Points, in no order, along strands that fork and pass close to each other.
Points whose rows are less than 81 apart are linked; no others are.
j_2: 6  1  -1  4  12  -13  20  -33  -14  21  10  -14  -37  32  18  22  34  -1  3  -72  -21  -6  2  -9  10  11  -14  -5  7
j_826: -11  43  -9  20  3  -15  18  4  19  26  22  -14  -41  34  12  -1  17  6  -4  -48  1  -1  4  9  1  -9  -16  -33  8
j_854: 3  -7  27  -42  3  22  -20  0  13  -35  -24  9  -15  -28  -38  -10  21  15  -24  -9  16  5  34  5  -6  -11  26  17  -10
j_757: -20  30  14  11  -18  14  -40  2  2  5  -26  -6  -47  9  -27  -8  9  20  -22  -60  -8  -1  25  16  2  -4  36  -10  23
j_562: -4  -49  29  16  19  -1  -12  -22  -12  -24  -24  -21  -5  6  -32  21  17  -9  12  -64  -22  16  -22  -19  -4  -9  -25  7  -30
j_382: -2  -49  24  -33  -5  7  -19  -16  -28  -29  -37  -6  15  -13  -18  27  2  -18  14  8  -34  22  3  -15  -10  -4  -23  39  -24
j_420: -14  45  -11  -30  -16  7  -6  58  -4  44  3  0  -20  -4  1  -4  -31  6  -5  -10  -25  24  62  14  -14  -12  -13  11  13
j_156: -5  18  19  28  -13  12  -27  -9  15  -6  -24  4  -30  3  -20  -11  10  28  -28  -14  16  -11  2  18  -10  5  41  -19  22
j_849: -38  -2  17  0  -27  7  -50  -19  -41  0  -45  -8  -37  0  -24  15  -8  7  -7  -42  -38  7  19  -15  24  18  22  9  22
j_441: -25  35  -2  -33  -21  17  -9  71  4  17  -9  -6  -7  -17  -10  -14  -31  9  -3  13  -9  28  50  14  -37  -18  -11  3  -10
j_480: 6  -41  3  36  9  -8  34  -16  -14  19  3  -27  9  9  30  13  16  5  -24  -53  9  -1  -27  31  -18  2  7  -8  -24
j_963: 4  -20  15  -26  -1  29  -22  -12  46  -14  2  -19  15  15  12  -13  42  -23  22  17  24  -32  -32  15  -21  -41  20  -3  -15
j_329: -17  2  13  7  -20  -16  -21  -43  0  -3  -13  -5  -17  31  14  16  5  -24  36  12  -37  -13  -35  -28  11  8  -39  -1  16
j_488: 17  -25  -24  22  -1  -26  45  2  -55  5  21  10  8  -15  16  48  -22  -6  0  8  -13  37  -15  -27  16  53  -26  9  -7
j_629: -14  -27  11  -43  -28  16  -9  -4  -6  9  -29  -13  22  -8  47  -6  23  -8  6  43  20  -16  5  30  -22  -22  21  19  -10
j_882: 0  -9  11  40  -4  -9  -24  -23  20  -20  -21  -9  8  14  -6  -15  -13  -8  26  20  -5  -15  -53  -3  -14  3  -21  -38  -18
j_730: 20  -42  -14  36  -2  -1  27  24  -42  5  9  3  19  -20  -16  42  -10  8  -26  -21  4  41  -13  10  2  41  18  16  -9
j_222: 31  -33  -25  28  -6  -7  34  6  -60  14  14  13  1  -15  -12  54  -6  4  -34  -25  -7  30  -2  -5  31  52  23  25  7
j_560: 30  -29  -11  -6  61  10  29  11  -12  -8  34  28  34  -25  -21  -14  -4  17  -6  8  22  3  15  -4  19  15  14  18  -14
j_912: 6  7  -19  25  29  -4  11  -5  18  1  27  13  42  11  15  -18  -31  -10  49  41  10  -17  -34  -25  4  16  -28  -36  -10
j_615: -12  -14  30  -38  -28  27  -43  -13  50  -39  -26  -15  -2  5  -22  -18  42  -18  13  11  23  -16  -27  3  -22  -51  24  1  -15
j_755: -6  20  -5  16  12  -13  8  -11  12  12  11  -15  -41  40  -2  12  25  -4  12  -71  -20  2  -3  -15  5  -6  -33  -24  -3
j_764: 30  -39  10  -3  4  13  -6  10  -44  -19  -8  11  -1  -24  -56  43  0  0  -16  -33  -15  48  13  -15  20  27  9  42  -8
j_45: 13  33  -1  30  4  0  -33  -19  44  -5  22  11  -7  26  -25  -26  -16  -5  25  45  7  -19  -36  0  18  4  6  -32  25
j_814: -20  16  -6  -25  22  17  14  53  16  -3  16  -1  37  -9  16  -13  -13  -2  22  9  16  3  22  20  -27  -21  -24  6  -27
j_72: -6  10  -4  5  -12  -20  9  -31  -27  16  2  -2  -48  26  16  24  9  1  -8  -71  -37  5  10  -22  28  25  -6  -7  24
j_589: 13  -42  -14  32  24  -14  54  -17  -14  15  10  -13  31  -1  51  5  10  3  -13  -15  15  -18  -35  25  -10  2  8  -14  -31
j_834: -8  -29  3  -14  -17  0  9  -21  -51  23  -24  -10  5  -10  34  21  22  12  -46  -19  -11  -2  12  28  17  18  34  38  21
j_75: 25  -5  -18  28  2  -26  20  9  -54  17  20  17  -22  -13  -6  37  -28  9  -36  -24  -22  31  24  -22  29  42  6  9  25
j_436: 1  -10  -31  1  -8  -26  54  20  -63  16  24  0  11  -12  32  50  -30  -20  3  1  -15  40  19  -30  11  37  -33  14  -6
j_620: 24  10  -4  22  40  -7  -3  -25  18  -9  24  33  7  -1  -24  -15  -21  9  20  40  -5  -17  -10  -33  34  23  -9  -11  19
j_136: -19  55  -12  10  -18  -7  -7  41  13  32  10  -3  -29  18  -3  -6  -32  4  13  14  -14  16  22  0  -18  -5  -29  -25  23
j_366: 28  5  -16  5  42  11  7  -7  22  -13  29  28  38  -6  1  -30  -29  2  34  45  18  -23  -8  -21  17  13  -5  -19  2
j_105: 28  22  -42  20  28  -31  66  18  -26  26  53  13  -21  5  9  6  -13  13  -34  -62  15  10  35  -8  29  17  -6  -18  5
j_770: -12  27  5  2  13  13  4  37  42  3  3  -9  -12  4  -21  -21  8  12  -13  -16  19  6  -5  30  -31  -16  8  -21  -18
j_41: -5  -41  29  -15  -30  2  -33  -9  -17  -44  -62  -3  12  -25  -36  12  -19  -12  3  8  -18  30  -11  -14  -20  0  -12  22  -40
j_332: 17  8  9  32  14  -13  -23  -41  -3  -9  1  19  -13  4  -22  -2  -18  11  7  27  -23  -17  -17  -36  36  27  -7  -6  30
j_570: 32  -11  -29  1  50  -24  60  -9  -37  7  54  23  16  -7  8  24  0  6  2  -23  3  11  24  -43  38  19  -20  15  3
j_792: -24  -4  16  10  -27  6  -12  17  13  8  -22  -30  -4  9  6  -14  2  1  10  8  12  6  -25  28  -43  -26  -4  -22  -23
j_63: -14  25  -2  34  -24  -19  -19  -15  -10  22  -1  4  -18  8  31  1  -21  6  -6  53  -7  -19  -17  -8  14  24  14  -14  49
j_473: 18  6  10  -31  24  7  2  -6  -12  13  16  23  -13  -10  4  1  21  13  -22  -5  -2  -9  47  9  29  -4  15  36  23
j_597: 9  -46  23  19  4  10  -22  -35  13  -44  -45  -8  15  -15  -19  -11  -1  3  10  4  8  -12  -50  -7  -26  -9  17  -19  -34
j_902: -3  48  -42  10  6  -7  36  12  -17  23  41  10  36  -7  73  -19  -27  -6  -13  43  32  -33  25  5  30  9  9  -4  29
j_872: 17  2  -29  39  7  -41  47  3  -48  13  36  20  -16  -18  8  27  -41  6  -27  2  -5  15  15  -38  29  52  -3  -12  24
j_617: -13  9  -35  23  21  -20  54  14  -1  10  40  -16  36  13  72  -12  -5  -18  22  -9  30  -14  -16  0  -6  -3  -29  -33  -22
j_956: -11  32  9  -26  -10  12  -19  0  13  26  11  -6  -22  22  9  -10  40  5  -11  -10  -4  -18  22  26  17  -22  22  16  39
j_447: 21  -26  11  2  -13  16  -33  -37  28  -28  -25  6  20  5  2  -24  -10  -11  31  60  18  -38  -53  10  -6  8  30  -22  6
j_783: 17  -9  -3  -15  -12  4  7  32  -34  25  -10  6  -18  -16  -16  27  -13  6  -21  -40  -22  40  46  20  7  14  12  28  -1
j_264: 18  -5  21  -14  29  13  -11  -6  2  -11  0  18  -16  -15  -21  -5  26  27  -41  -21  20  -5  32  20  10  -3  37  23  5
j_267: -29  41  -30  -10  -35  -15  33  21  -17  46  33  -15  12  22  79  4  -5  -21  19  28  7  -12  13  14  -4  -11  -20  -8  17
j_410: -9  38  -2  -50  -8  27  -26  39  78  -34  10  2  6  0  -45  -35  7  -15  11  45  29  -3  -5  7  -25  -39  8  -8  -11
j_683: 4  3  -12  43  -13  -37  36  -25  -35  21  12  4  -13  0  34  14  -10  15  -38  -6  -7  -3  -13  -4  17  52  12  -23  27
j_739: 23  32  -21  -23  -4  -2  0  39  -12  54  15  16  -46  2  7  7  -30  8  -33  -45  -37  13  81  -14  19  -5  11  18  33
j_431: 4  -44  -8  20  17  -24  29  -38  -2  4  11  -17  21  15  68  9  10  -20  27  5  -4  -34  -62  -21  -5  -5  -24  -13  -15
j_93: -10  -20  29  -37  -24  18  -26  1  -16  -19  -45  -5  -18  -36  -25  5  10  13  -33  -15  7  28  35  1  -17  -12  35  21  -10
j_69: 3  -18  11  3  8  -13  7  -63  -16  2  9  -2  -6  14  35  12  34  2  -1  -9  -17  -37  -27  -18  29  21  6  11  28
j_336: -11  -19  10  -16  -23  5  -8  26  -27  15  -37  -10  -15  -8  -19  25  -13  10  -10  -40  -29  44  29  12  -20  3  -1  14  -8
j_899: 23  -20  9  -17  26  14  -19  -11  11  -35  -11  24  23  -28  -29  -13  -13  1  12  50  14  -7  4  -8  0  7  4  14  -18
j_685: 17  -55  -24  38  10  -24  55  -10  -47  2  26  3  31  -8  17  40  -11  -9  -3  0  5  26  -37  -23  16  48  -13  2  -16
j_247: 14  53  -22  -20  13  -15  29  35  -9  38  43  18  -36  7  23  7  -29  2  -30  -33  -13  -7  76  -10  28  -8  -9  7  29
j_771: -20  44  -10  -35  -17  18  -10  67  11  27  5  1  5  -24  13  -19  -33  10  -3  46  12  10  55  20  -19  -26  16  13  16
j_884: 9  1  2  -20  39  25  -1  22  65  -32  16  9  31  -1  -22  -41  4  -3  23  20  34  -25  -25  3  -20  -27  4  -18  -37
j_891: 16  1  -29  18  68  -14  52  0  7  6  54  19  40  -4  14  -32  -6  14  19  -13  25  -14  -7  -28  20  5  -18  -15  -15
j_584: -9  21  23  -49  -28  14  -58  -4  43  -54  -36  4  -14  -14  -60  -24  13  -13  0  27  11  1  7  -21  -8  -36  15  6  -8
j_926: -6  -13  -3  0  -29  -13  22  -27  -41  32  -9  -20  9  -1  66  9  18  5  -40  2  1  -24  -8  33  10  11  19  19  25
j_172: -25  50  -34  8  -42  -17  -12  13  27  23  49  -3  -10  41  33  -3  0  -33  29  55  6  -14  -11  3  7  -9  -1  -28  50
j_572: -4  36  15  -20  2  22  -40  14  46  -13  -1  8  -19  7  -43  -23  15  -2  1  9  2  -6  15  -2  -2  -18  4  7  13
j_451: -13  -3  -21  -10  -17  -17  26  20  -39  31  5  0  1  -4  36  31  -17  -3  4  -3  -16  27  26  3  -3  18  -28  15  0
j_544: 2  -41  36  -9  -4  7  -19  -9  8  -55  -47  -11  1  -23  -52  1  13  -3  -12  -39  7  14  -9  -14  -26  -20  8  5  -48
j_482: -7  1  8  -3  -9  13  3  33  11  2  -22  -5  -7  -14  -13  -10  -1  26  -25  -4  13  23  11  31  -35  -6  23  -7  -18
j_414: -3  35  -8  -19  -7  0  12  0  -3  38  19  -6  -22  24  35  2  28  -3  -8  -38  -7  -13  31  26  15  -17  5  8  24
j_779: -3  39  -12  29  -21  -7  -14  -8  23  14  26  -1  -13  35  14  -9  -2  -10  15  41  0  -17  -25  -5  13  8  1  -27  46
j_906: 25  13  -10  3  33  16  -11  9  16  -6  21  30  19  -19  -7  -33  -21  12  1  58  30  -22  11  6  14  11  23  0  13
j_235: -32  6  15  -47  -65  27  -39  -5  29  -34  -55  -14  -18  -23  -26  -27  10  6  -13  21  22  18  4  -12  -44  -47  25  -7  -11
j_109: 0  -33  30  3  -27  7  -44  -29  33  -55  -55  -20  8  -8  -28  -20  -11  -17  12  17  5  -21  -60  -10  -26  -24  7  -24  -37
j_40: 15  -23  10  -5  -26  19  -41  -28  53  -36  -15  -2  15  24  -18  -27  0  -31  46  48  14  -39  -65  8  -15  -17  33  -30  5
j_228: -12  -18  23  -13  -41  14  -38  -13  28  -46  -57  -12  7  -21  -16  -14  -3  -12  13  36  12  -4  -26  1  -38  -27  9  -16  -32
j_14: 21  -6  -22  36  57  0  32  -9  27  8  35  12  30  2  10  -36  -6  20  10  2  38  -24  -39  -8  2  8  1  -35  -16
j_889: -12  36  -9  9  -22  -8  -7  40  -7  20  -12  -5  -17  4  -15  4  -46  6  8  6  -29  38  16  -4  -16  3  -43  -12  5
j_888: 8  3  -5  1  13  -12  19  -59  -25  14  18  5  -19  19  33  4  42  11  -29  -29  -4  -40  2  -2  42  18  16  12  32
j_26: -19  -9  40  -18  -19  10  -39  -20  13  -56  -62  -11  -9  -14  -65  -3  5  -11  2  -31  -14  7  -11  -23  -11  -34  -7  5  -36
j_907: -15  2  4  -15  -22  -9  -6  -40  -21  24  -5  -5  -9  15  50  12  33  -9  6  16  -20  -25  -12  -14  22  17  3  19  39
j_12: 14  -21  -29  41  24  -17  55  -12  -20  16  33  -2  41  -8  34  0  -3  14  -31  -9  30  -2  -19  16  7  28  12  -17  -19
j_642: -2  -54  -2  7  -16  -14  18  -24  -58  1  -8  -12  -2  -2  21  57  7  -10  -11  -39  -31  16  -18  -10  20  39  -3  26  3
j_339: -12  19  -11  36  -27  -37  21  -24  -25  24  -2  -3  -14  10  51  10  -13  12  -20  27  -2  -18  -24  -8  9  46  -4  -33  38
j_217: -9  -42  30  14  15  -2  -7  -40  -3  -10  -20  -26  -4  24  10  20  29  -20  20  -38  -23  -10  -42  -12  -5  -21  -25  10  -17
j_886: -28  6  12  -10  -32  5  -31  -38  -29  28  -21  -13  -23  14  31  7  28  -3  -4  -7  -22  -19  6  8  20  2  20  19  53
j_82: 14  -33  9  -17  14  10  -5  -26  28  0  9  -15  26  17  41  -13  43  -17  27  9  23  -48  -41  20  -4  -28  23  -1  -8
j_121: 13  -49  14  -23  1  9  -8  4  -35  -12  -21  7  15  -29  -36  37  1  -14  3  -3  -19  43  10  -11  0  13  -7  49  -15
j_744: 3  -59  27  29  -4  4  -17  -16  -12  -46  -47  -12  9  -27  -34  8  9  6  -12  -22  7  12  -35  -4  -20  -2  23  -1  -39
j_548: -9  8  -22  18  3  -22  45  -1  -12  21  24  -16  11  18  54  7  -3  -6  9  -2  11  -10  -16  5  -5  10  -32  -26  -10
j_133: -2  20  15  -8  -6  6  -22  17  21  -27  -37  7  -10  -12  -62  -10  -30  12  -7  0  -16  22  10  -7  -15  -12  -15  -3  -17
j_830: 38  -35  10  -23  46  11  2  -13  2  -30  7  32  30  -34  -42  -11  2  15  -4  27  17  2  16  -15  15  7  18  20  -18
j_936: -9  35  8  2  -4  12  -36  -1  57  -9  10  -10  -23  37  -43  -19  29  -7  13  -9  1  -8  -23  16  -3  -26  4  -15  9
j_168: -6  17  -4  -13  -6  16  1  6  45  16  27  -13  11  29  29  -19  48  -16  6  8  28  -26  -9  48  -4  -33  32  -2  9
j_609: 14  31  -38  -1  19  -10  49  24  -12  35  35  4  -23  6  22  9  -11  12  -29  -62  3  11  43  18  10  14  -7  -13  -3
j_903: -5  39  -15  3  0  -24  33  -16  10  16  43  -9  -27  37  33  1  22  -20  20  0  3  -23  6  -27  28  4  -19  -21  30
j_203: 1  4  -6  -12  53  27  16  30  45  -7  26  0  33  2  -4  -24  16  3  17  -19  26  -17  -8  12  -18  -33  -11  -12  -40
j_3: 7  0  7  -7  -1  11  -5  19  36  -43  -27  5  7  -38  -43  -22  -25  19  -16  39  27  13  -7  6  -30  -5  11  -25  -37
j_934: 10  -15  3  31  16  -6  6  -8  15  -5  8  -4  27  13  18  -8  -23  -8  35  29  2  -17  -45  -7  -12  3  -23  -36  -22
j_87: -18  52  -6  -14  1  7  -18  45  37  8  11  4  -8  8  -27  -17  -29  -7  17  20  -11  3  17  1  -11  -15  -34  -3  9
j_542: 6  -34  -7  12  -24  0  22  24  -57  12  -20  -7  12  -28  8  34  -9  14  -34  -7  -2  45  1  30  -16  29  23  21  -3
j_402: 6  -12  17  12  28  12  -7  -7  52  -14  4  -8  -3  8  -16  -27  30  7  -1  -29  21  -23  -38  16  -13  -29  13  -18  -22
j_545: 15  -33  -1  20  12  -2  10  -19  -28  1  -6  18  11  -27  9  -1  11  30  -50  7  18  -10  9  25  22  34  50  20  13
j_194: 11  16  -16  4  24  2  32  25  -17  21  28  13  18  -16  18  1  -10  13  -24  3  15  5  39  17  13  11  4  12  3
j_261: -17  -11  0  -16  -28  12  7  -13  -27  27  -16  -17  16  0  60  2  22  -5  -11  22  4  -21  -3  44  -9  -7  19  21  8
j_841: -10  -55  19  18  -4  3  2  -22  -16  -4  -28  -22  1  -2  19  18  23  5  -17  -40  -1  -1  -29  25  -17  -3  11  -3  -15
j_31: 21  -12  -28  56  13  -34  49  -17  -40  22  26  7  -1  -5  16  11  -5  20  -39  -26  16  8  -19  5  15  43  10  -30  7
j_346: 3  -16  11  26  -12  4  -42  -26  53  -24  -11  -14  5  29  -17  -23  0  -22  33  19  1  -30  -73  3  -14  -23  2  -40  -7
j_526: 20  -12  -2  31  48  8  15  -6  44  -2  18  3  23  10  -13  -34  14  20  4  -10  33  -25  -39  9  -12  -15  10  -32  -26
j_687: -5  48  -2  -2  -3  -1  -31  9  21  -1  8  8  -14  16  -20  -8  -18  -16  29  42  -25  0  13  -17  10  -8  -35  1  22
j_100: -9  -10  6  18  -17  -17  0  -6  -33  6  -18  3  -2  3  -2  20  -24  0  7  6  -33  25  -12  -5  -3  21  -31  2  1
j_940: 23  -19  10  2  18  1  -27  7  -19  -32  -9  24  -15  -27  -87  19  -10  13  -21  -29  -14  29  26  -20  13  14  10  26  -14
j_864: -2  32  -5  12  24  8  13  22  26  19  27  -1  -13  17  -3  -8  9  15  -7  -39  6  -1  7  23  -6  -11  -7  -14  -11
j_735: -11  -35  20  -1  -15  8  -2  -23  -31  -5  -32  -11  4  -15  15  9  22  20  -34  -28  5  8  5  25  -7  5  38  16  -4
j_18: -16  11  33  -29  -30  17  -64  -19  11  -32  -46  -1  -16  -6  -47  -8  9  -3  8  10  -13  -2  10  -12  5  -21  7  14  16
j_938: 16  -34  12  1  24  0  2  10  -3  -29  -19  1  22  -20  -60  21  -11  -8  13  -12  -19  31  -13  -10  -9  -8  -41  16  -47
j_999: -40  13  -3  -32  -60  5  -43  22  26  9  -18  -29  -3  28  -8  -7  19  -26  45  32  -14  3  -8  10  -43  -46  -18  9  5
j_124: 16  2  16  9  10  -2  -23  12  6  -38  -21  17  -8  -23  -91  1  -20  7  -10  -17  -20  26  9  -20  -2  7  -22  10  -21
j_341: -17  13  21  -9  -20  4  -36  -24  -29  21  -21  1  -38  13  6  9  10  13  -15  -41  -27  -8  30  -3  32  10  28  15  46
j_466: 23  8  -47  9  32  -30  83  10  -38  12  52  9  5  -1  14  21  -8  -6  -24  -40  16  13  34  -31  42  30  -4  0  7
j_210: 12  -15  -26  -9  -26  -13  30  45  -55  34  5  -3  -3  -10  18  46  -19  -8  -16  -36  -26  54  38  8  8  27  -6  21  -2
j_155: 16  -11  13  -22  34  4  0  -22  -4  -3  8  16  10  -4  -16  4  17  0  16  9  -7  -7  9  -21  23  3  -18  20  -3
j_594: -6  -24  1  17  -11  -12  3  -27  -47  8  -12  -4  -20  5  6  27  12  3  -20  -60  -35  13  -1  -11  23  38  9  12  11
j_392: -19  -2  15  -52  -60  32  -45  -7  62  -48  -37  -10  -9  -7  -20  -26  27  -19  4  33  34  -1  -16  0  -42  -52  33  -11  -17
j_654: -3  4  -7  4  12  -3  23  10  -7  13  12  -2  17  -1  39  -1  4  6  -5  5  14  -1  4  29  -7  1  -3  -3  -9
j_76: -13  6  5  10  -37  -17  -25  17  -22  8  -38  -13  -14  -6  -29  15  -40  2  9  -2  -44  45  7  0  -22  9  -38  -2  -10
j_808: 8  11  4  -28  1  26  -21  12  73  -45  -7  6  16  -8  -46  -30  2  -14  22  35  23  -21  -30  -1  -21  -39  -2  -14  -36
j_437: 2  33  -6  3  20  6  -15  3  65  -7  49  -3  -10  46  -23  -16  35  -18  32  -15  2  -22  -25  0  7  -28  -15  -17  14
j_67: 23  -12  1  18  12  -1  0  5  -25  0  -3  16  0  -26  -11  9  -18  22  -37  3  4  12  23  15  11  28  35  15  14
j_4: -23  5  23  13  -16  1  -45  -37  -20  -8  -29  -6  -34  17  -19  17  -5  -1  12  -38  -43  0  -1  -27  21  16  -10  10  23
j_323: 11  9  21  25  -4  14  -33  -19  29  -29  -19  9  -16  -6  -30  -23  4  30  -26  20  27  -14  -15  11  -5  6  52  -22  9
j_630: -25  -24  29  19  -12  7  -31  -5  -1  -24  -50  -29  -18  15  -34  11  6  -2  4  -66  -17  14  -19  2  -22  -22  -9  -7  -29
j_128: 17  -30  4  14  54  -8  20  -19  4  -4  16  4  1  13  -30  7  21  5  14  -58  -13  7  -15  -31  11  -6  -33  3  -22
j_729: 8  52  -28  -7  20  -22  41  21  -13  24  48  20  -21  4  34  4  -18  -7  -15  -6  -1  -5  57  -29  38  6  -21  4  36
j_707: -23  9  5  -19  -37  7  -31  -1  12  10  -14  -21  -6  25  13  -1  12  -30  49  35  -16  -5  -20  -1  -24  -24  -28  6  0
j_478: 9  36  -2  0  18  10  -9  20  19  6  34  28  -9  -5  3  -21  -16  7  -10  48  13  -19  36  4  18  -5  18  6  38
j_722: 6  5  3  15  16  1  -7  15  -3  -2  -3  14  -4  -17  -18  1  -25  11  -12  20  -10  14  21  -4  4  12  -7  4  4
j_294: 16  2  22  -42  36  11  -22  -16  2  -3  17  22  -5  -11  -21  9  18  -4  7  10  -19  -10  40  -16  25  -9  -13  43  15
j_746: -23  48  -5  -40  -14  16  -36  48  59  -8  8  -1  8  4  -35  -25  -18  -19  27  48  1  -2  8  3  -26  -37  -18  -1  -1
j_47: -2  -14  3  -2  12  10  26  43  -1  0  -5  -7  27  -22  3  -9  -4  16  -16  -18  29  26  9  39  -34  -3  4  -7  -44
j_915: -7  11  -19  -4  45  17  28  51  13  -7  39  14  55  -18  9  -25  -25  3  12  -2  31  4  23  9  -15  -11  -17  0  -36
j_427: -8  16  13  11  -21  1  -32  4  -6  6  -25  7  -13  -12  -17  -3  -31  10  -3  39  -18  9  11  -4  -5  8  2  0  23
j_578: -19  -4  2  -5  -26  -15  -11  -26  -2  15  -4  -21  -12  38  39  17  26  -24  46  9  -28  -15  -24  -13  -6  -17  -36  4  12
j_197: -26  6  6  -37  -52  21  -21  26  14  -7  -44  -11  -10  -25  -5  -20  -1  8  -8  38  23  17  18  16  -46  -30  25  1  -6
j_920: -6  -39  1  -1  -27  -1  8  23  -45  7  -33  -6  30  -25  15  29  -15  3  -8  28  -7  37  -2  21  -24  19  3  24  -20
j_588: -24  16  -1  -16  -38  14  -17  -3  18  26  7  -22  -8  33  28  -11  49  -19  5  2  9  -20  -6  39  -1  -28  24  15  38
j_257: 4  -18  18  -17  16  3  -2  19  21  -28  -24  -13  12  -7  -26  0  -1  -7  17  -8  -11  9  -13  -1  -32  -26  -36  6  -42
j_270: 10  20  -11  -38  -25  2  -4  55  -22  57  -9  -4  -33  -6  7  6  -34  11  -18  -39  -37  29  71  7  -4  -11  8  16  22
j_596: -28  39  -20  -7  -42  -11  -5  20  8  44  32  -16  -9  32  45  -7  12  -18  26  30  -2  -7  5  17  -1  -14  -8  -9  35
j_710: 16  16  -9  10  10  -10  15  -28  -12  22  22  8  -10  10  30  -5  13  13  -19  7  6  -33  13  9  35  12  19  10  36
j_960: 14  -15  18  16  9  -6  -31  -37  -24  -24  -10  17  -3  -14  -28  16  -13  6  3  19  -33  0  -2  -33  28  30  -12  13  17
j_333: -7  -38  -1  8  -4  -24  32  -31  -42  8  -1  -6  2  9  39  48  11  -9  6  -10  -24  7  -20  -21  12  28  -30  13  -1
j_737: -25  -10  6  -37  -47  17  -17  17  6  6  -40  -13  18  -17  32  -15  3  0  12  56  25  1  2  25  -46  -23  21  1  -19
j_556: -12  -32  16  -23  -40  15  -23  18  -39  -7  -58  -7  -12  -28  -41  14  -14  6  -21  -32  -15  46  30  5  -19  2  24  19  -2
j_994: -14  29  11  -20  -23  7  -22  34  37  -32  -33  5  -12  -25  -49  -27  -25  13  -20  37  8  21  3  5  -45  -21  4  -11  -21
j_369: 6  -22  11  21  2  -6  -11  -36  -35  -3  -15  18  -13  -4  -11  24  -4  11  -13  -14  -28  7  -1  -20  29  32  9  17  24
j_279: 19  -12  14  27  15  10  -22  -42  7  -15  -11  17  -1  -4  -10  -20  15  23  -8  16  22  -31  -21  13  14  20  43  -6  24
j_527: 12  -17  12  -7  5  14  -18  -12  24  -16  -13  10  19  -10  5  -25  -10  -6  15  56  21  -23  -22  10  -15  0  21  -10  -9
j_896: 13  30  -42  25  34  -15  51  -3  -17  9  48  18  31  -10  51  -13  -32  -1  -5  28  32  -25  20  -24  34  25  3  -13  19
j_342: -1  -38  9  7  -3  -1  5  -3  -26  -10  -18  -2  25  -15  15  20  -10  2  1  19  -12  14  -15  8  -9  20  -2  9  -15
j_652: 17  -29  2  -2  30  0  19  8  -9  -12  9  4  7  -3  -38  20  3  -2  8  -39  -17  34  5  -10  -1  2  -31  18  -33
j_738: -21  -2  24  -1  -35  8  -44  -5  -9  -10  -49  -6  -15  -13  -22  -1  -11  6  3  10  -20  14  6  -6  -5  -1  6  9  12
j_703: 11  -23  7  14  36  -12  13  -32  1  1  14  9  3  10  -5  0  23  6  15  -19  -7  -8  -17  -14  13  -2  -16  2  -11
j_625: -1  40  -16  -6  21  -2  14  1  33  14  52  3  -15  37  13  -6  32  -16  29  -12  0  -17  5  -8  17  -18  -20  -10  16
j_391: -1  11  -24  10  50  5  39  31  14  8  40  0  35  -1  19  -15  -2  6  7  -28  25  -3  7  16  -16  -12  -21  -16  -35
j_682: 24  5  -31  14  56  -18  53  -18  -13  13  49  25  25  -6  21  0  -12  11  3  1  16  -11  12  -32  41  24  -7  2  1
j_662: -6  44  12  -55  -10  29  -37  30  61  -32  -6  10  -22  -19  -48  -30  7  0  -15  32  17  -2  18  -11  -16  -39  17  4  -4
j_216: 6  42  -11  1  0  1  2  11  -2  31  25  15  -12  2  31  -15  -5  13  -24  32  8  -27  37  13  29  -4  24  10  49
j_852: -9  29  -26  3  31  1  39  23  21  11  51  -6  37  13  44  -20  4  -11  25  -10  32  -20  -3  11  1  -14  -22  -12  -20
j_766: 6  30  -23  -8  19  -15  44  -6  -12  37  32  3  -18  21  31  -1  22  2  -23  -47  7  -13  32  12  25  0  0  -1  21
j_538: -17  0  4  13  -16  7  -9  35  13  -3  -25  -17  18  -4  -2  -8  -27  7  15  30  16  15  -16  23  -43  -6  -11  -23  -34
j_471: -8  -25  0  12  -3  -36  34  -40  -14  8  11  -17  -8  22  52  27  15  -16  22  -11  -15  -18  -40  -35  5  15  -30  -11  0
j_754: -13  27  -15  -37  -9  24  -12  34  55  4  36  -4  26  23  18  -25  25  -27  29  39  28  -25  5  30  -10  -40  17  -1  3
j_80: 36  -57  -17  30  25  -3  36  4  -37  -5  14  12  43  -28  -14  29  -3  9  -8  -4  14  27  -28  -1  10  37  9  15  -22
j_712: -22  0  22  -11  -10  9  -13  23  36  -16  -30  -28  -8  5  -15  -14  8  -6  7  -13  0  9  -17  16  -50  -41  -18  -13  -36
j_953: -8  -29  24  -7  -35  -8  -26  -1  4  -32  -70  -15  19  -18  -26  -7  -22  -17  22  38  -16  12  -23  -4  -42  -14  -24  -3  -45
j_571: -29  -3  20  24  -17  0  -33  -22  -12  -10  -45  -18  -31  21  -24  13  -2  6  3  -56  -33  8  -13  -4  -3  1  -15  -14  0
j_296: -15  -8  39  -25  -12  11  -41  -18  10  -38  -37  -7  -3  -3  -47  -8  14  -12  22  1  -17  1  -6  -18  -5  -24  -17  20  -18
j_363: 24  -36  8  17  19  3  4  -40  -12  -7  0  17  21  -13  10  -14  15  22  -21  16  18  -25  -23  10  20  30  43  10  10
j_778: -16  31  -10  -30  3  26  -5  35  31  10  26  2  19  11  20  -16  3  -20  29  36  11  -11  16  18  -7  -31  -20  10  -4
j_623: 29  -7  -18  -2  46  4  31  30  -25  9  31  20  13  -29  -23  15  -7  16  -26  -12  9  17  44  1  24  15  4  27  -2
j_459: -10  29  3  8  -20  -23  -25  -23  3  5  4  6  -30  19  3  5  -10  -17  33  33  -27  -5  -3  -38  19  10  -35  -6  40
j_325: 3  44  -19  11  23  -34  46  -6  -5  10  46  14  -31  16  24  0  -7  -1  5  -7  3  -8  28  -38  33  17  -21  -16  28
j_291: -13  51  -46  8  -15  -13  39  12  -12  28  48  -6  36  12  88  -16  -13  -28  13  38  34  -30  10  18  14  0  0  -11  24

A fork is a point with three links. Follow the links from the first point to the second and name the forks in between, in order.
j_915; j_896 => j_682
j_75; j_228 => j_730, j_87, j_410, j_662, j_18
j_459; j_436 => j_87, j_730
j_279; j_420 => j_18, j_662
j_884; j_729 => j_410, j_662

Follow the links from the first point to the second, and from the first to the third. Name the last point that the two ways share.
j_936; j_75; j_940 => j_662
j_764; j_739; j_203 => j_662
j_72; j_391; j_216 => j_366
j_826; j_471; j_341 => j_594
j_210; j_915; j_729 => j_410
j_907; j_391; j_333 => j_366
j_41; j_915; j_67 => j_18
j_953; j_329; j_830 => j_410
j_402; j_589; j_609 => j_682
j_625; j_654; j_896 => j_391

A fork is a point with three links, a tip a point with one. Leave the first point through the second and follow the links. Name the first fork or tip that comes.
j_841; j_480 => j_779
j_155; j_294 => j_730
j_766; j_414 => j_391
j_899; j_527 => j_366
j_926; j_261 => j_82
j_473; j_294 => j_538
j_382; j_41 => j_18
j_247; j_729 => j_662
j_594; j_72 => j_47
